Points, in no order, along strands that fork, close into loops and pass close to each other.
Two points are linked if the straight distance between their rows is under 4.2. Some points are linked to none.
Z59: 2.62	0.76	1.88	-3.82	-4.13	-1.05	2.70	0.27	0.66	-0.34	1.09	-3.06	-2.08	0.59	0.01	-0.07	-1.62	0.33	-1.84	-1.76	-2.14
Z16: 0.14	0.81	2.01	-3.50	1.45	3.20	0.42	-3.23	2.71	3.84	-0.69	-4.79	4.16	0.99	1.54	2.43	-4.16	-1.84	0.02	2.31	0.10
Z111: -2.51	-2.66	-1.15	-4.26	3.56	4.20	0.94	-0.31	3.03	4.75	-2.15	-3.95	3.82	0.96	1.57	0.83	-4.24	0.20	-1.99	3.30	1.22
Z161: -5.12	-3.64	0.52	3.43	-0.75	-3.67	-0.64	4.78	6.32	2.05	-0.72	1.72	-0.20	-4.67	-3.85	-2.50	3.84	-1.10	-1.08	-2.68	-3.42
Z691: 4.84	-2.68	-0.45	2.87	-1.27	-0.99	4.31	0.88	0.71	-2.33	1.75	2.57	-4.16	-0.31	-2.40	-1.75	2.81	0.14	0.64	-0.93	-1.40
Z24: -0.18	2.94	0.21	0.21	0.46	-1.05	-1.78	-1.20	-2.95	-0.19	0.41	5.26	2.77	1.40	0.24	0.95	2.30	1.38	1.57	1.80	2.03
Z389: -0.45	2.35	-0.05	-3.32	-3.50	-1.57	3.24	1.63	-3.54	-3.96	0.78	-5.65	1.74	1.60	1.33	0.27	-1.02	1.23	3.30	1.27	-2.36
Z775: 5.26	0.27	-0.61	3.22	-2.29	0.27	4.67	2.61	-1.22	-4.37	3.51	-1.31	-2.55	-0.65	-2.97	-1.97	2.23	0.02	0.56	-0.39	-1.13
Z835: -0.11	4.04	-1.07	0.17	4.48	0.29	-1.18	-2.05	-5.36	1.97	-1.10	2.90	5.23	2.48	0.77	1.79	2.14	-0.21	3.69	4.20	2.24
Z458: 0.56	-0.46	1.87	-4.40	-3.88	0.33	0.80	0.85	5.11	0.67	1.22	-3.58	-1.26	0.48	0.18	-0.06	-2.50	0.21	-3.24	-1.89	-2.73
Z955: -3.10	-1.61	-0.79	6.77	1.44	-4.66	-3.47	-0.26	0.93	1.11	-1.15	2.99	-4.61	-6.81	-1.86	-0.76	0.93	-2.86	-0.28	-3.04	-1.45
Z102: -5.59	-2.13	1.10	5.25	4.15	0.28	-3.18	1.60	0.76	2.08	-0.74	1.45	-1.81	-6.57	-2.45	-0.97	0.12	-2.01	-0.23	-2.33	0.05
Z595: 1.72	2.77	-0.38	-0.68	-2.67	0.06	3.26	2.60	-4.00	-5.73	2.02	-4.86	-0.68	0.40	-0.33	-0.63	0.09	0.74	1.66	0.62	-2.47
Z742: 1.53	0.26	-0.30	0.14	-0.36	-3.25	0.15	1.06	-1.86	-2.24	1.12	5.00	-1.53	1.27	-0.76	-0.15	2.88	2.15	1.08	-1.37	1.09
Z741: 0.08	-1.26	0.97	-4.13	-3.57	1.01	0.15	1.68	6.25	0.81	1.14	-3.50	-0.47	-0.94	-0.22	0.10	-3.27	0.15	-4.64	-1.94	-2.20
Z917: -5.68	-2.82	-0.65	6.98	3.58	-1.16	-3.90	-0.27	0.37	0.83	-2.15	2.42	-3.35	-7.30	-3.26	-2.15	0.76	-3.84	-0.66	-1.14	1.46
Z153: 0.60	2.17	2.21	-3.00	-0.30	2.10	0.32	-3.65	1.11	3.45	-0.55	-4.14	4.72	1.46	1.79	2.58	-3.42	-2.10	0.65	1.81	0.25
Z549: 0.11	-1.09	-1.34	-3.39	5.30	2.51	-0.31	-4.15	-1.21	5.46	-2.92	-2.10	3.58	4.16	2.13	0.88	-2.17	-1.32	0.57	3.99	1.73
Z448: 2.35	0.95	1.71	-2.77	-4.01	-0.60	4.56	2.03	-2.83	-3.33	2.63	-4.40	-0.83	0.40	-1.78	-0.82	-0.13	0.61	0.88	0.61	-2.80
Z613: 0.40	3.90	-3.34	1.21	-1.41	-1.20	-1.09	-0.26	-3.57	-3.95	-0.62	-3.29	2.45	3.37	3.72	0.83	-0.61	0.90	2.80	1.55	3.36
Z260: -0.12	-0.15	0.56	-2.46	1.89	4.30	-0.49	-3.14	1.99	2.63	-1.32	-1.20	2.59	1.71	1.29	1.60	-2.95	-0.74	-1.73	3.30	1.29
Z327: 1.67	1.94	-0.56	-0.47	0.73	1.25	-0.06	-4.27	-2.96	2.53	-1.08	-3.66	6.33	2.73	1.37	1.77	-2.74	-1.79	2.82	2.81	2.71
Z509: 0.97	2.35	-1.86	0.14	2.10	1.44	-0.47	-3.90	-3.91	1.58	-1.67	-0.70	6.04	3.36	1.05	1.41	-0.52	-1.17	2.77	4.33	3.47
Z786: -6.03	-2.88	-0.38	6.34	4.96	0.12	-4.28	0.12	-1.01	1.38	-1.69	2.95	-3.67	-6.53	-3.23	-2.35	-0.08	-3.29	-0.40	-0.77	1.46
Z693: 1.57	1.59	0.45	-1.81	1.63	1.98	0.20	-4.63	-1.63	3.58	-1.29	-4.19	5.46	2.43	1.59	2.48	-3.15	-2.36	2.03	2.51	1.80
Z83: -0.53	-0.18	1.10	-3.87	3.10	3.74	0.75	-2.17	3.04	4.48	-1.24	-5.43	4.29	1.26	2.12	2.09	-4.20	-1.58	-0.17	2.68	0.05
Z129: 0.68	1.04	0.11	-1.05	-0.13	2.87	-1.40	-3.43	0.61	1.53	-1.25	1.69	2.06	1.84	0.54	1.28	-0.88	0.07	-1.00	2.14	1.57
Z904: -0.17	1.18	2.43	-4.56	-3.37	0.86	-0.10	-1.35	4.71	1.53	0.88	-3.73	1.21	0.48	1.08	1.33	-2.94	-0.53	-2.29	-0.82	-2.00
Z266: 1.73	2.23	0.41	-2.14	-3.92	-1.18	3.46	1.89	-3.13	-2.83	0.76	-4.20	-0.01	0.76	0.38	0.33	-0.86	1.21	0.74	0.40	-0.99
Z864: -0.55	2.93	0.86	0.20	1.19	-1.63	-2.47	-0.61	-2.70	0.32	1.28	5.98	1.67	0.14	0.17	1.20	2.58	1.86	2.11	0.21	0.76
Z463: 0.87	2.93	-2.76	1.47	-0.57	-0.13	0.15	1.53	-4.82	-6.12	-0.23	-2.92	-1.32	2.80	3.61	0.69	0.88	1.43	2.37	0.77	1.71
Z392: -1.75	-3.45	0.02	1.28	0.22	-1.76	-1.64	2.20	5.74	-0.06	-0.52	4.09	-2.13	-0.71	-1.69	-2.41	2.77	0.19	-1.32	-2.52	-3.11
Z248: 1.49	1.13	-1.44	2.04	1.14	-0.86	0.95	2.62	-4.33	-7.30	1.34	1.85	-2.87	2.32	0.79	-0.15	3.65	1.23	2.90	-0.22	1.55
Z925: 1.70	1.80	0.95	-1.89	-3.75	-0.10	4.18	2.22	-3.31	-4.98	3.07	-4.75	0.01	-0.05	-1.50	-1.16	0.11	0.85	1.66	1.36	-3.46
Z872: 0.75	-1.59	0.17	-1.63	-2.73	1.79	-0.92	0.25	5.43	0.41	0.70	-1.20	-0.85	-0.22	-0.11	-0.67	-2.33	0.30	-4.37	-1.56	-1.06
Z776: 0.18	2.11	-0.97	-1.64	5.48	1.43	-0.57	-3.14	-4.38	4.31	-2.35	1.67	4.75	3.80	1.28	0.93	0.73	-0.25	2.52	4.30	1.61
Z952: 0.69	1.40	3.33	-5.66	-5.02	-1.52	2.88	-0.54	0.90	0.02	0.70	-4.16	0.81	1.45	1.21	0.61	-1.34	1.12	-0.04	-0.76	-2.63
Z479: 1.76	-0.79	-0.90	1.66	1.22	-4.75	2.23	3.06	-2.01	-3.46	1.82	5.30	-3.30	-0.10	-2.32	-0.41	4.06	0.35	3.35	-1.33	-0.48
Z732: 0.41	0.62	2.53	-4.82	-3.99	0.35	0.76	-0.34	4.17	0.84	0.72	-3.58	0.04	0.47	0.56	0.65	-2.15	0.15	-2.92	-1.60	-2.21
Z87: -0.55	1.34	1.58	-0.04	0.84	-0.07	-2.15	-1.25	-0.16	1.14	0.03	5.75	0.88	0.40	-0.46	0.36	1.70	1.44	0.17	0.09	-0.24
Z41: 0.65	2.47	-2.32	1.05	-0.42	-1.42	-0.61	0.86	-3.89	-5.06	0.30	1.35	0.50	3.23	2.29	0.33	2.74	1.64	2.36	0.63	3.51
Z850: 1.34	0.48	-1.23	1.78	1.54	-2.20	1.00	3.21	-3.58	-6.68	2.02	2.82	-2.97	1.68	-0.76	-0.38	4.31	0.74	3.32	-0.39	1.06
Z399: 2.19	-1.28	-0.52	1.00	0.59	-3.52	2.10	2.19	-1.73	-3.04	1.45	4.56	-2.50	0.85	-1.47	-0.74	3.56	1.48	2.07	-1.72	0.32
Z963: -5.21	-2.00	0.65	5.94	2.71	-1.36	-3.06	1.44	2.09	1.48	-0.74	1.25	-2.16	-7.19	-2.82	-1.03	1.11	-2.83	-0.36	-2.62	-0.80
Z692: 1.28	1.51	1.55	-3.91	-4.65	-1.98	3.77	1.05	-2.28	-1.99	0.90	-4.55	0.78	1.39	0.48	0.17	-1.14	1.26	1.28	0.19	-2.07
Z9: -0.87	4.33	-0.57	-0.24	6.10	0.03	-0.95	-1.10	-6.30	4.05	-1.27	3.05	4.51	1.90	1.20	2.40	2.43	0.08	3.93	3.76	1.52
Z400: 3.87	-0.32	-1.07	3.53	0.21	-0.27	3.23	2.68	-2.21	-6.57	2.99	1.23	-3.02	0.40	-1.90	-1.57	3.72	0.41	2.50	-0.24	0.79
Z970: 2.69	-0.92	0.14	-0.85	-2.51	-0.19	0.49	-0.93	0.96	-0.96	-0.26	1.61	-2.06	1.88	0.54	-0.31	-0.14	1.51	-2.13	-1.84	0.65
Z301: -1.41	-1.01	0.15	-2.14	2.00	4.84	-0.95	-2.02	2.66	2.25	-1.42	-0.46	2.05	1.12	0.67	1.19	-2.36	-0.01	-2.30	3.08	0.56
Z875: 2.97	0.32	2.08	-3.16	-4.49	-0.59	5.09	1.73	-1.98	-2.60	3.07	-3.68	-1.05	-0.08	-2.69	-1.50	-0.15	0.14	0.46	0.14	-4.02
Z208: -4.97	-0.84	1.77	3.56	5.83	1.88	-3.32	1.56	-2.14	3.72	-0.41	2.34	-1.45	-5.14	0.01	0.42	-0.36	-0.82	0.65	-1.45	0.10
Z239: 2.91	1.30	-1.09	-0.35	-3.27	-1.09	1.82	0.49	-3.03	-2.48	0.26	-1.43	-0.62	1.34	1.10	0.21	-0.27	1.65	-0.36	-0.72	1.91
Z990: 0.36	1.71	1.74	-2.94	-1.65	2.26	-0.40	-2.95	2.60	2.04	-0.02	-2.84	2.24	0.43	1.20	2.11	-3.33	-0.65	-1.33	0.82	0.35
Z730: -5.14	-0.99	1.04	3.62	6.14	1.55	-3.40	0.47	-3.78	3.98	-0.31	2.72	-2.69	-5.20	0.42	0.51	-1.21	-1.37	0.64	-1.35	0.89
Z436: 1.93	1.82	0.98	-2.79	-3.97	-0.94	0.94	-1.41	-0.71	0.08	0.29	-2.79	0.46	1.17	1.54	1.33	-1.83	0.65	-0.97	-0.91	0.23
Z758: -5.59	-3.31	0.33	4.79	-0.31	-3.56	-0.89	4.48	5.63	2.21	-0.78	0.76	-1.01	-6.37	-3.57	-1.52	3.89	-2.22	-1.22	-2.64	-2.78
Z517: -8.17	-2.08	-1.52	1.00	5.24	1.56	-3.50	2.67	-3.67	7.29	-0.83	-0.07	-0.40	-3.19	3.69	-0.84	0.28	0.65	0.08	-1.32	3.62
Z695: -6.13	-2.79	-0.22	4.83	6.53	0.78	-3.93	-0.09	-3.56	2.26	-1.78	3.06	-4.02	-5.07	-1.29	-1.93	-0.92	-2.48	0.52	-0.42	2.32
Z205: 0.60	-1.84	0.22	-0.77	-1.41	1.33	-1.68	-1.13	3.95	-0.28	0.13	2.27	-1.37	1.05	0.03	-0.66	0.07	0.92	-2.97	-1.80	-0.20
Z924: -1.96	-1.75	-0.05	-3.21	1.30	4.98	0.14	-0.41	4.33	2.78	-0.92	-2.89	3.21	-0.18	0.78	1.40	-3.73	-0.15	-2.86	3.03	0.78
Z292: -5.59	-2.26	0.38	4.11	6.35	1.02	-3.78	-0.48	-5.09	3.26	-1.11	3.19	-3.50	-5.06	-0.10	-0.81	-1.20	-1.90	0.71	-0.38	2.02
Z91: 0.46	0.86	1.21	-2.13	-0.20	3.26	-0.46	-3.52	2.46	2.15	-0.72	-2.37	2.68	0.98	1.52	1.98	-3.51	-0.70	-1.51	2.00	1.14
Z362: -0.29	3.45	-0.71	-2.11	-3.08	-2.06	2.20	1.38	-3.43	-3.87	0.04	-6.23	1.98	1.95	2.12	0.63	-1.76	1.16	3.25	0.84	-1.38
Z443: 1.94	2.25	-0.60	-1.28	-3.34	-1.06	2.79	1.67	-3.57	-3.25	0.65	-3.33	-0.26	1.11	1.01	0.42	-0.58	1.32	0.63	-0.07	0.41
Z995: 0.24	3.53	-1.63	-0.92	-2.19	-1.24	1.61	1.54	-4.00	-4.38	0.15	-5.55	0.89	1.86	2.76	0.56	-1.51	1.16	2.74	0.79	-0.95
Z14: 1.12	3.45	-1.77	-0.38	-2.89	-1.60	1.18	0.80	-3.43	-3.50	-0.17	-4.00	1.58	2.28	2.64	0.92	-1.15	1.02	1.73	0.48	1.52
Z846: 2.77	-0.20	3.18	-4.53	-4.09	-0.61	4.38	0.98	-0.07	-1.42	1.83	-3.57	-1.91	0.18	-1.59	-1.11	-0.43	0.44	-0.39	-0.42	-3.90
Z820: -0.57	3.11	-0.97	-1.20	6.34	0.38	-0.58	-1.81	-5.56	5.58	-2.19	2.49	4.07	2.80	1.69	1.46	2.02	0.32	3.09	3.49	0.78
Z176: 1.82	1.17	1.05	-2.40	-3.41	0.65	-0.23	-2.05	1.59	0.90	0.37	-1.55	0.24	0.66	1.52	1.25	-1.89	0.40	-2.27	-0.80	0.62
Z245: 1.52	3.04	-1.27	-0.39	-3.24	-0.92	0.42	-0.86	-2.71	-2.18	-0.40	-2.06	1.85	2.08	2.12	1.24	-0.90	1.05	0.74	0.28	2.78
Z240: 0.78	1.11	-0.02	-0.12	-0.60	-2.34	-0.93	-0.45	-1.84	-1.46	0.59	4.88	0.23	1.57	0.37	0.08	2.62	2.28	0.94	-0.57	1.90
Z103: 0.30	0.14	0.31	-1.33	-0.26	3.05	-1.70	-3.04	2.28	0.84	-0.40	1.23	1.02	0.98	0.66	0.76	-1.31	0.47	-2.15	1.30	0.67
Z37: 1.05	0.66	-1.23	-1.76	4.89	1.61	0.18	-4.54	-3.92	4.00	-2.81	-0.34	4.70	4.02	1.36	1.17	-0.75	-1.23	1.99	3.88	2.11
Z322: 1.33	2.05	1.77	-2.12	0.59	2.23	0.45	-4.01	-0.33	4.05	-0.85	-4.30	5.39	1.74	1.76	2.46	-3.90	-2.19	2.08	2.06	0.67
Z143: -1.60	-1.44	0.25	-1.62	1.14	4.62	-1.60	-1.25	3.70	1.41	-0.86	0.74	1.61	0.23	0.03	0.32	-1.93	0.69	-3.12	2.19	0.48
Z538: -5.51	-2.63	-0.49	5.83	5.53	0.40	-4.14	-0.53	-2.76	1.67	-1.99	3.54	-3.83	-5.67	-2.44	-1.69	-0.61	-3.18	0.28	-0.46	1.91
Z409: 5.33	-1.18	-0.20	0.78	-2.44	-0.48	3.93	1.38	-0.71	-2.26	1.36	-0.07	-3.57	0.26	-1.31	-1.33	0.84	0.82	-0.87	-1.52	-0.57
Z439: 0.60	2.68	-1.16	-0.38	2.79	1.20	-1.01	-3.10	-4.03	1.73	-1.47	1.89	5.09	3.05	0.88	1.36	1.10	0.05	2.87	4.62	2.82
Z290: 0.24	1.07	0.59	-0.16	-0.41	-0.43	-1.87	-2.08	-0.80	0.02	0.26	5.01	0.73	1.40	0.06	0.47	1.50	1.58	-0.01	0.24	1.63
Z659: 2.32	0.19	-0.04	-0.58	-2.52	-0.70	-0.11	-1.31	-0.52	-0.97	-0.03	2.22	-0.47	1.65	0.66	0.34	0.42	1.60	-1.08	-0.90	1.77
Z186: -1.08	-3.67	-0.73	-0.73	-1.45	3.14	-1.65	1.34	6.27	0.23	-0.04	0.60	0.86	-0.31	-1.40	-1.38	-1.13	1.16	-4.53	-1.25	-0.43
Z724: 0.74	2.84	-2.93	1.36	-1.68	-0.89	-0.44	0.63	-4.11	-4.87	-0.15	-2.12	0.61	3.22	3.12	0.63	0.68	1.37	2.10	0.77	2.90
Z938: 0.63	-1.67	-0.03	-0.43	-1.04	0.14	-1.85	-0.87	2.91	-0.46	0.04	4.19	-1.34	1.23	-0.28	-0.95	1.02	1.28	-1.81	-1.70	-0.65
Z347: -3.32	1.53	2.35	-0.05	4.85	2.54	-2.43	-0.02	-1.60	4.64	-1.12	4.09	1.19	-0.38	0.73	1.37	0.80	0.83	0.60	1.44	-1.72
Z789: 2.03	2.42	-1.19	1.24	-1.52	1.00	2.09	2.71	-4.27	-6.55	1.67	-4.07	-1.74	0.61	0.50	-0.55	0.67	0.83	1.39	0.37	-1.04
Z635: 0.96	0.94	3.06	-5.57	-4.41	-0.75	2.00	-0.78	2.26	0.87	1.03	-3.74	0.01	1.19	0.98	0.68	-2.19	0.35	-0.88	-0.88	-2.60
Z780: 1.64	2.26	0.37	-1.27	-3.15	0.47	-0.30	-3.40	-0.23	0.70	-0.26	-1.50	2.50	1.63	1.61	1.53	-2.15	0.04	-0.55	0.83	1.92
Z876: -1.07	-0.38	1.05	-3.10	-1.21	3.87	-0.56	-0.81	5.37	1.74	0.29	-3.11	2.02	-0.49	0.58	1.14	-3.91	-0.13	-3.47	0.98	-0.38
Z218: -0.32	3.03	-0.76	0.53	0.25	-1.66	-2.16	-0.56	-3.24	-1.33	0.64	4.28	2.65	2.14	0.68	1.07	2.45	1.86	2.06	1.44	2.81
Z895: 2.18	0.30	2.53	-4.50	-4.67	-1.50	3.72	0.59	-0.33	-0.47	1.43	-3.36	-1.56	0.72	-0.37	-0.45	-1.39	0.18	-0.53	-0.71	-2.95
Z614: -5.09	-2.58	-0.31	5.62	0.01	-4.51	-1.89	3.51	4.75	1.46	-0.99	1.14	-3.08	-6.52	-2.66	-1.31	2.92	-2.92	-0.96	-2.84	-2.66
Z119: -2.41	1.87	-2.33	-3.09	7.58	0.55	-2.41	-1.77	-3.05	8.49	-2.87	0.25	2.61	3.63	3.30	0.20	1.94	0.97	1.03	1.97	-0.13
Z148: -0.29	3.02	-1.51	0.74	-0.15	-2.32	-1.36	0.50	-3.68	-3.57	0.59	3.57	1.09	2.91	1.51	0.52	2.74	2.06	2.38	1.10	3.56
Z656: 0.80	3.74	-2.40	0.34	-2.37	-1.01	-0.53	-1.10	-2.98	-1.75	-0.40	-3.23	3.80	2.44	2.67	1.18	-1.30	0.49	2.04	1.26	3.17
Z984: -2.48	-0.31	1.45	3.89	1.96	-3.65	-3.60	0.92	1.48	1.64	0.08	4.15	-2.59	-4.79	-1.45	-0.12	1.69	-0.98	0.51	-3.55	-2.73
Z151: -0.74	-1.54	0.05	-1.64	-0.70	3.68	-1.66	-0.82	4.87	0.81	-0.25	-0.10	1.28	0.34	0.00	0.49	-2.62	0.37	-3.86	0.86	0.37
Z913: -0.99	-2.89	-0.51	-0.73	-0.89	2.14	-2.10	0.35	5.55	0.18	-0.05	2.21	-0.29	0.43	-1.06	-1.43	-0.12	1.06	-3.89	-1.40	-0.84
Z942: -0.12	1.42	2.03	-3.63	-2.82	2.11	-0.57	-2.10	3.71	1.78	0.33	-3.11	2.40	0.43	1.23	1.81	-3.49	-0.09	-1.96	0.38	-0.62
Z978: -3.13	-4.48	-0.07	1.79	-0.59	-2.42	-1.01	3.64	6.49	0.53	-0.46	3.31	-1.64	-1.65	-2.10	-3.04	3.81	-0.26	-1.30	-2.63	-3.69
Z23: -2.68	-1.52	-0.20	6.20	0.70	-5.82	-2.64	0.92	1.56	1.29	-1.11	3.13	-4.95	-6.05	-1.47	-0.31	1.29	-2.74	-0.08	-3.36	-2.24
Z20: 1.59	2.61	-2.03	1.82	-0.88	0.78	1.56	2.18	-4.74	-6.79	0.41	-3.51	-1.96	1.84	1.83	-0.08	0.95	1.03	2.15	0.91	0.42
Z810: 2.87	-1.17	0.29	-1.30	-2.48	0.35	0.89	-0.71	2.21	-0.52	0.26	0.38	-2.49	1.42	0.35	-0.65	-0.65	1.13	-2.92	-2.32	-0.12
Z35: 2.38	-0.65	-1.15	2.65	1.15	-2.18	2.57	3.01	-2.60	-5.89	2.55	3.14	-3.58	0.74	-2.01	-0.88	4.35	0.42	3.48	-0.45	0.30
Z81: 0.95	0.49	0.73	-1.52	-1.75	2.18	-1.16	-2.61	2.54	0.57	-0.10	-0.12	0.58	0.98	1.04	0.84	-1.76	0.25	-2.67	0.24	0.81
Z461: -0.11	-0.25	0.90	-0.18	0.14	-0.31	-2.64	-0.96	1.81	0.53	0.26	5.26	-0.40	0.62	-0.38	-0.30	1.66	1.31	-0.74	-1.20	-0.99
Z142: 0.34	-3.90	0.15	0.31	-0.03	-1.42	-0.55	1.01	4.77	-0.34	-0.23	4.15	-3.32	0.51	-0.88	-2.13	2.30	0.88	-1.29	-2.57	-2.43
Z121: -1.13	-1.79	-1.06	-3.85	5.14	3.20	0.27	-2.84	0.94	5.40	-2.98	-3.28	3.67	3.05	2.26	0.85	-3.30	-1.01	-0.57	3.53	1.43
Z421: -4.09	-0.12	1.93	4.59	4.27	-0.05	-4.06	0.62	-0.58	2.33	-0.13	3.44	-1.80	-5.74	-1.31	0.41	-0.42	-1.27	0.42	-2.67	-1.07
Z227: -0.36	-0.46	0.62	-2.40	-1.50	3.21	-1.16	-0.67	4.63	1.19	0.40	-1.91	1.06	0.13	0.25	0.77	-3.12	0.20	-3.70	0.20	-0.09
Z498: 0.85	1.81	-2.13	1.59	0.53	-1.00	0.03	2.28	-4.31	-6.49	0.64	0.53	-1.76	3.10	2.16	0.20	2.93	1.63	2.68	0.22	2.65
Z770: 4.51	-2.66	-0.51	2.89	-0.50	-1.68	4.44	1.80	0.14	-3.24	2.23	3.83	-3.96	-0.25	-2.36	-1.90	3.69	-0.02	1.92	-0.82	-0.90
Z678: 4.45	0.15	-1.55	3.45	-0.80	0.53	3.49	2.58	-2.21	-5.87	2.95	-0.63	-2.65	0.04	-1.73	-1.45	2.85	0.10	1.68	-0.15	-0.11
Z726: 1.84	1.17	-1.50	-0.39	2.79	1.32	-0.10	-4.16	-4.16	2.55	-1.79	-2.09	6.42	3.51	0.97	1.26	-1.67	-1.48	2.81	3.69	3.27
Z114: -5.25	-2.38	-0.96	7.70	2.10	-2.20	-3.23	0.74	2.05	0.73	-1.66	1.58	-3.56	-7.34	-3.19	-1.59	1.53	-3.74	-0.83	-1.93	0.14
Z574: -0.09	2.15	0.73	0.44	0.23	-2.89	-2.07	0.31	-2.24	-0.87	1.23	5.99	0.35	0.62	-0.31	0.76	2.47	2.04	1.44	-0.44	0.87
Z682: -3.50	-1.69	-0.67	7.24	2.26	-3.15	-4.08	-1.21	0.04	1.12	-1.63	3.32	-4.22	-6.82	-2.36	-1.21	0.31	-3.16	-0.46	-2.34	-0.21
Z132: -2.48	-2.84	-2.15	-4.69	4.98	3.17	0.11	-1.16	2.08	5.66	-2.65	-3.96	3.54	2.24	2.62	0.62	-3.46	-0.31	-1.39	3.54	1.61
Z297: 2.54	-3.99	-0.22	0.32	-1.26	-0.75	0.64	0.53	4.26	-0.89	0.00	2.88	-3.71	0.83	-0.60	-1.76	1.42	0.68	-1.80	-2.57	-1.84
Z863: 1.12	1.54	0.03	-0.90	-1.38	1.69	-0.75	-3.65	-0.23	1.18	-0.67	0.54	2.48	1.64	1.28	1.47	-1.39	0.20	-0.79	1.63	2.16
Z968: 1.85	2.89	0.46	-1.81	-3.97	-0.76	0.58	-1.99	-1.11	0.28	-0.29	-3.35	2.30	1.49	1.57	1.45	-1.98	0.90	0.30	0.16	1.32
Z340: 1.52	-4.51	-1.30	-0.35	-2.24	0.78	0.93	2.93	7.49	-0.07	0.09	-0.79	-2.71	-0.03	-0.95	-2.78	-0.53	0.04	-4.32	-2.73	-2.21
Z548: -5.07	-1.51	1.82	4.15	5.00	0.94	-3.61	1.32	-0.90	2.98	-0.41	2.23	-1.49	-5.58	-1.17	-0.35	-0.32	-1.48	0.27	-1.99	-0.47
Z369: 5.18	-3.68	-0.12	1.58	-1.12	-0.58	3.81	1.04	2.60	-1.15	0.79	2.03	-4.89	-0.17	-1.50	-2.27	2.06	-0.10	-0.59	-1.66	-2.12
Z859: -4.29	-4.15	0.03	2.72	-0.62	-3.33	-0.46	4.39	6.73	0.87	-0.55	2.56	-0.84	-3.32	-3.05	-2.86	4.37	-0.68	-1.49	-2.55	-3.87
Z580: 4.50	-0.15	0.24	-0.63	-3.23	-0.34	3.02	0.85	-0.60	-1.44	0.88	-0.82	-3.04	0.96	-0.29	-0.77	-0.08	0.96	-1.56	-1.98	-0.39
Z931: 4.75	0.60	0.77	0.16	-3.59	0.08	4.82	1.94	-1.36	-2.80	3.10	-2.98	-2.15	-0.35	-2.98	-1.51	0.37	-0.26	-0.62	-0.54	-2.67
Z524: -0.91	-2.83	-0.53	-1.64	-1.91	3.60	-1.24	1.07	6.49	0.52	0.49	-0.80	1.25	-1.16	-1.47	-0.89	-2.37	0.90	-4.75	-0.52	-0.19
Z999: 3.13	-4.29	-0.22	0.90	-0.68	-1.00	2.15	1.08	4.10	-0.61	-0.14	2.73	-4.71	0.60	-1.10	-2.11	2.24	0.01	-1.62	-2.35	-2.27
Z716: 3.63	-0.14	1.02	-2.12	-3.57	-0.50	2.02	0.18	0.87	-0.72	0.55	-1.57	-2.70	0.57	0.05	-0.19	-1.11	0.60	-2.32	-2.06	-0.89
Z927: -3.94	-2.33	-0.34	5.98	0.51	-5.33	-2.38	2.11	3.43	1.12	-0.86	1.73	-4.68	-6.46	-1.57	-0.73	2.33	-2.97	-0.23	-2.84	-2.62
Z504: 0.84	0.03	-1.57	-2.67	4.93	1.94	-0.20	-4.71	-3.23	5.26	-3.01	-1.53	4.39	4.23	1.87	0.98	-1.50	-1.74	1.84	3.69	1.98
Z631: 2.26	-1.27	-0.62	2.64	1.43	-4.48	3.00	2.98	-1.37	-3.48	2.17	4.78	-3.88	-1.18	-3.14	-0.58	4.68	0.01	4.10	-0.64	-1.31
Z361: -1.57	-1.66	-0.02	-4.07	3.63	4.21	1.07	-1.49	3.34	4.70	-1.65	-5.12	4.24	0.98	1.56	2.19	-4.34	-1.12	-1.23	2.99	0.87
Z663: 0.88	1.66	2.23	-4.71	-4.98	-1.83	2.91	-0.39	-0.82	-0.48	0.65	-4.30	1.13	1.42	1.09	0.77	-1.59	0.85	0.90	-0.60	-1.91
Z653: 1.00	2.40	-1.89	0.06	-1.70	-0.84	-0.93	-1.34	-2.67	-2.05	0.00	1.53	2.46	2.58	1.86	0.84	0.95	1.34	1.10	1.26	3.91
Z98: -4.97	-2.13	1.48	1.06	2.06	1.91	-2.02	3.43	3.80	1.74	-0.48	3.10	1.49	-2.81	-3.62	-2.16	2.02	0.76	-1.48	-1.47	-2.82
Z886: -3.57	-1.04	0.64	6.07	3.46	-1.43	-4.14	-0.54	-0.20	1.31	-0.54	3.01	-2.89	-6.45	-1.96	-0.50	-0.26	-2.23	0.42	-2.77	-0.37
Z408: -0.61	-2.17	-0.06	-2.87	-3.16	2.84	-0.65	1.91	6.78	0.87	0.84	-2.95	1.30	-1.19	-1.04	-0.29	-2.91	0.45	-4.96	-1.37	-1.15
Z560: 3.56	-2.50	-0.57	2.86	0.60	-2.98	3.89	2.28	-0.60	-3.81	2.31	4.30	-3.35	-0.52	-2.96	-1.59	4.05	-0.01	3.17	-0.35	-0.86
Z596: 5.69	-0.80	-0.21	2.17	-2.02	-0.01	4.32	1.86	-1.05	-3.32	1.98	-0.46	-3.28	-0.12	-2.01	-1.67	2.00	0.27	0.09	-1.02	-0.75
Z655: 2.63	0.98	-1.33	-0.35	-2.36	-1.03	0.72	-0.12	-2.17	-2.34	0.19	1.16	-0.36	1.98	0.78	0.24	0.50	1.83	-0.33	-0.79	2.45

A fork is a point with three links, a tip a point with one. Leave the first point through the second and follow the links. Name the first fork or tip that comes.
Z999; Z369: Z240
Z786; Z538: Z548
Z876; Z227: Z732
Z301; Z143: Z876

How many points has the smallest loop of links through each point below? Write 0 if it is on no loop.
Z448: 0
Z102: 11
Z81: 8
